Each scene shows the same named points in several views. A view is turned or mirrored, and shifted as a whole, has a little noise and may leave points out.

Scene 1
View 1
vik: [  4   6  -4   5   4   1   8   5   9   7  -6   6  -6   3  12 -13  10  -2
  -3   0  -1  13  14  -7   2]
nama: [  7   7  -8   0  12   5  10   8  11  10  -1   6  -8  -2   9 -16  21  -2
  -1   6   2  12   9  -8   4]
dip: [  1   8  -2   9  -2  -6   6   3   9   5  -8   6  -3   6  17 -13   7  -1
  -3  -4  -1  16  17  -7   1]
Mediv: [-11  13   5  13 -11 -13  -4  -1   4   4  -8   7   1  12  16 -14   6  -2
   2 -21   1  21  19  -8  -4]
vedid: [  9   6  -5  11  -5  -8  11   4  12   4  -9   7  -2   8  25 -13   4   0
  -7   6  -4  16  19  -7   4]
fega: [ -6  -3  10   4   8  17   5  -1   0   7 -14  -4 -15   1  -4  -5   3  -6
  -4 -16  -8  11  19   0   0]
misi: [ -9  17  -4  -3  12  -2  -5   7   5  13   6  11  -3   1   2 -22  34  -4
  12 -16  12  17   1 -12  -2]
fosu: [ 14   9 -11   6   1  -8  12   8  14   6  -3   9  -2   4  24 -17  11   1
  -6  14  -1  14  14  -9   5]
Bur: [ -4  11   1  13 -10 -15   0   0   7   3  -8   9   1  12  22 -15   4   0
  -1 -12   0  20  19  -9  -2]
kove: [  4   5  -4   0  11   7   8   6   8   9  -4   6 -10  -1   6 -15  15  -3
  -1   0   0  11  12  -6   3]
Bufad: [  1  11  -3   8  -3  -9   3   4   9   5  -5   9  -1   7  18 -16  11  -1
  -1  -3   1  17  15  -9   0]
vozem: [-17  11   9   9  -3  -6  -8  -2  -1   5  -7   4  -3   9   4 -13  11  -5
   7 -30   2  19  15  -7  -6]
dile: [  2   9   1  14 -10 -12   4   1   8   2 -10   7  -1  11  22 -12   0  -1
  -4  -7  -3  17  22  -7   0]
sor: [ -3  18  -2  18 -19 -28  -3   1  10   1  -6  13   9  17  31 -18   4   1
   0 -11   4  24  20 -12  -4]
lokib: [ -1  15  -3  13 -12 -20   0   3  10   3  -6  12   4  13  26 -17   8   0
   0  -7   3  21  16 -11  -2]
View 2
lokib: [ 14  19   7   6 -10   0  -3  -3   1  11 -13   5   9  12  13  -2  -3 -11
   2  11  12  -5  15   7  -1]
sor: [ 21  25  13  10 -19   2  -6  -2   0  15 -17   4  10  16  13  -7  -3 -21
   9  17  13 -10  18   9   0]
Bur: [ 15  20  10   3  -8   0  -5  -5   7  10 -12   3   9  11  16  -4   0 -15
   5   8  12  -9  12   6  -2]
misi: [  2  14  -2   4   4  -1  11  -6  -8   6  -9  11  -3  -2   3  15 -17   6
 -14  10   5   2   5 -11   5]
Mediv: [ 15  22  12   4  -7   0  -3  -5   8  10 -11   1   2   6  14  -3  -3 -17
   6   7  12 -15   6  -1   1]
kove: [ -1   6   0  -5   8  -3  -1  -8   7   5  -3   5  12   5  18   6  -1   9
 -11   0   9   7   8   7  -2]
fosu: [  6   9   1   0  -4   0  -6  -5   1   9 -10   8  21  17  19   0   3   4
  -5   8  10  13  25  20  -3]
dip: [ 8 14  6 -1 -3 -2 -5 -6  7  9 -8  4 12 10 19 -1  1 -4 -1  4 11  0 13  9
 -1]
nama: [ -1   6  -2  -4   5  -1  -1  -6   2   6  -5   9  13   7  16   7  -2  11
 -13   3   8  12  14  10  -2]
vik: [ 3  9  2 -3  3 -2 -4 -7  7  7 -5  5 13  7 19  3  1  3 -5  1 10  5 11 10
 -2]
fega: [ -2   8   6 -12  15  -5  -4 -12  23   3   3  -2   4  -4  24   3   6   1
  -4 -14  11  -9  -7   1  -3]
vozem: [ 11  21   9   1   0  -1   2  -7   8   8  -8   1  -5  -3  11   3  -7 -13
   3   2  11 -17  -3 -11   2]
View 3
Bufad: [ 10   3  -1  -6  -4  -1   6 -10  -3  -6   4 -15  -9  -2   5   8  -1  12
  -5 -10   4  -8  -6  -9 -13]
fega: [ -3  -7  26  -4 -11  -7 -17  -7 -22   0   5 -10  -9   5  -1 -16  -6   4
  -6 -17  12  -4  -7  -6  -5]
nama: [  0  -8   3   0  -7  -8   3 -11   2   2   8 -24  -8   2  -7   7   7  13
 -10 -17  18  -1  -6  -5  -8]
kove: [ -1  -7   9  -1  -9  -8  -1 -11  -2   1   7 -20  -9   3  -6   1   3  11
  -8 -17  16  -2  -6  -5  -8]
fosu: [ -1  -5  -5 -12  -2   1  10  -7   8   0  14 -21 -16   5   5  17  15  20
  -5  -9  13 -12  -9 -10 -11]
lokib: [ 16   9  -7  -9   0   4   8 -10  -3 -10   2 -10 -10  -3  11  13  -5  13
  -4  -7  -4 -11  -5 -13 -16]
Bur: [ 14   8  -1 -10  -2   3   4  -9  -9  -9   1  -8 -10  -3  11   7  -7  10
  -4  -7  -4 -11  -6 -13 -14]
vedid: [  2   0  -1 -14  -1   2   4  -5  -1  -2  10 -14 -16   5   9  10   7  16
  -3  -9   6 -14  -8 -12 -11]
sor: [ 21  14 -11 -12   2   8  12 -10  -4 -13   1  -7 -10  -5  17  16  -8  13
  -2  -3 -11 -14  -6 -15 -18]
dip: [  6   1   2  -8  -3  -1   2  -8  -4  -4   6 -14 -11   1   6   6   0  13
  -6 -11   5  -9  -7 -10 -12]
vozem: [ 18   8   9   0  -7  -5  -6 -14 -20 -12  -7  -7  -2  -8   2  -5 -20   2
  -7 -13  -4  -1  -4  -8 -12]
misi: [ 16   1  -1  14 -12 -14   6 -22  -2  -6  -6 -23   4 -11 -13   5 -11   6
 -15 -21  10  10  -2  -1 -12]
dile: [  9   5   2 -13  -1   4   1  -7  -8  -7   6  -8 -12   2  13   5  -3  12
  -3  -7  -2 -14  -7 -14 -13]
vik: [  3  -3   7  -5  -6  -4   1  -9  -3  -1   8 -17 -10   2   0   4   2  12
  -6 -14  12  -6  -6  -8 -10]
View 4
fega: [ 12 -25   7  -4  -9  -4  -6 -18   3  -8   0 -12   4  -7 -11  -3   0  -5
   1  -6  -1 -10  -4   6  13]
Bur: [-10   1   6  -2  -1  12   2 -27   3  13   6   5  10   2   4   4   5  11
  -4   3 -12  -2   1  -1  10]
vik: [ -6 -10   6   0  -5   5   0 -20  -5  -1  -3   6  12   3  -4  15   0   2
  -3  -5   6  -3  -5   2  10]
fosu: [-19  -1   4   5   0  10   2 -17  -8   5  -5  15  11  10  -3  24  -1   5
  -6  -7  10   0  -2   2   8]
sor: [-19  12   5  -3   2  19   4 -31   4  22   8  11  10   4  11   6   6  18
  -7   8 -16   2   5  -3   9]
vozem: [  6 -12  11 -10 -11   7   2 -34   8   4   6  -6  16  -9  10  -4   8   6
  -1   5 -17  -3  -5  -4  13]
vedid: [-15  -1   3   3   1   8   1 -17  -4   9   0  10   5   9  -4  15  -2   7
  -6  -3   2  -3   3   4   9]
dile: [-14   4   4   0   2  11   1 -22   3  17   6   5   2   5  -1   4   1  12
  -4   3 -10  -3   6   3   9]
nama: [ -6 -13   7   2  -8   3   0 -20  -7  -7  -8   9  18   4  -2  25  -1  -2
  -5  -7  14  -3 -10   1  10]
misi: [  3 -14  12  -9 -17   6   5 -38  -3 -10  -5   8  36  -7  17  19   9   0
  -3   0   2   0 -20 -10  12]
dip: [ -9  -5   6   0  -3   8   0 -22  -2   6   0   7  11   4  -1  12   1   6
  -4  -2  -1  -3  -1   2  10]
Mediv: [ -1  -5   7  -9  -6  10   1 -33   8  11   9  -3  11  -6   7  -6   7  10
  -2   7 -20  -4   0  -2  12]
Bufad: [ -9  -2   6  -1  -4  10   2 -26  -1   6   0   9  14   2   3  12   3   7
  -4  -1  -2  -1  -3  -1   9]
kove: [ -2 -14   7   1  -8   1  -1 -20  -5  -8  -6   4  16   0  -4  18   0  -1
  -3  -7   9  -5  -8   1  11]
View 5
fega: [ -2   2  -1 -13   4 -11  -1  28   0   5   2   6 -25   5   3  -3   6  10
   2   4   1  -4   6  13  -4]
Bufad: [  3  -4   6   0  -6  12   9  16  12   6  16  -1 -10 -18   6  -3   4  11
   3   1   7  -5   5  -5  -3]
nama: [  5 -19  -3  -5  -5   5   0  18   6  -6  18  -4 -13 -14   4 -11   5   7
  -3  -4   8   8   8  -2   0]
Mediv: [  1  11  13   2  -2  12  14  16  13  16  10   4 -10 -16   8   5   3  17
   8   6   4 -17   3  -3  -5]
dip: [  7  -5   3  -2  -6  15   6  12   7   5  16   1 -14 -10   4   0   0  13
   1   1   3  -8   8  -4  -4]
vik: [  6 -10  -1  -4  -5  10   2  16   5   1  15  -1 -15  -9   4  -5   2   9
  -1  -1   4  -1   8  -1  -2]
vedid: [ 12 -12   0  -2  -9  23   5   6   5   2  19   1 -13  -6   3   2  -6  12
  -2   2   1  -8  10  -5  -6]
dile: [  8   0   6  -1  -6  20   9   9   8  10  14   3 -13  -7   4   5  -4  15
   2   5   0 -16   7  -3  -7]
Bur: [  6   4  10   2  -6  19  12  11  10  13  13   2 -10 -14   7   5  -1  16
   4   5   3 -16   6  -6  -5]
lokib: [  8   0   9   6  -8  24  12   8  13  11  17   0  -6 -19   7   4  -2  16
   5   4   4 -14   7 -10  -5]
misi: [ -7  -4   8   1  -4  -4   9  28  19   4  16  -7  -6 -34  10 -14  16   8
   7  -6  16   9   0  -6   5]
fosu: [ 13 -19  -2  -2 -11  23   2   6   5  -4  23  -4 -11 -11   3  -4  -4  10
  -6  -3   4  -1   9  -8  -4]
vozem: [ -7  12  12  -1   3  -4  11  27  13  15   6   3 -13 -17   9  -3  10  14
  11   3   8  -9   1   3  -2]

In a view up to two points have been moved. Name them for each view, in the order of its rows, or write -.
view 1 -> -
view 2 -> lokib
view 3 -> fosu
view 4 -> dile, Mediv
view 5 -> Bufad, vozem
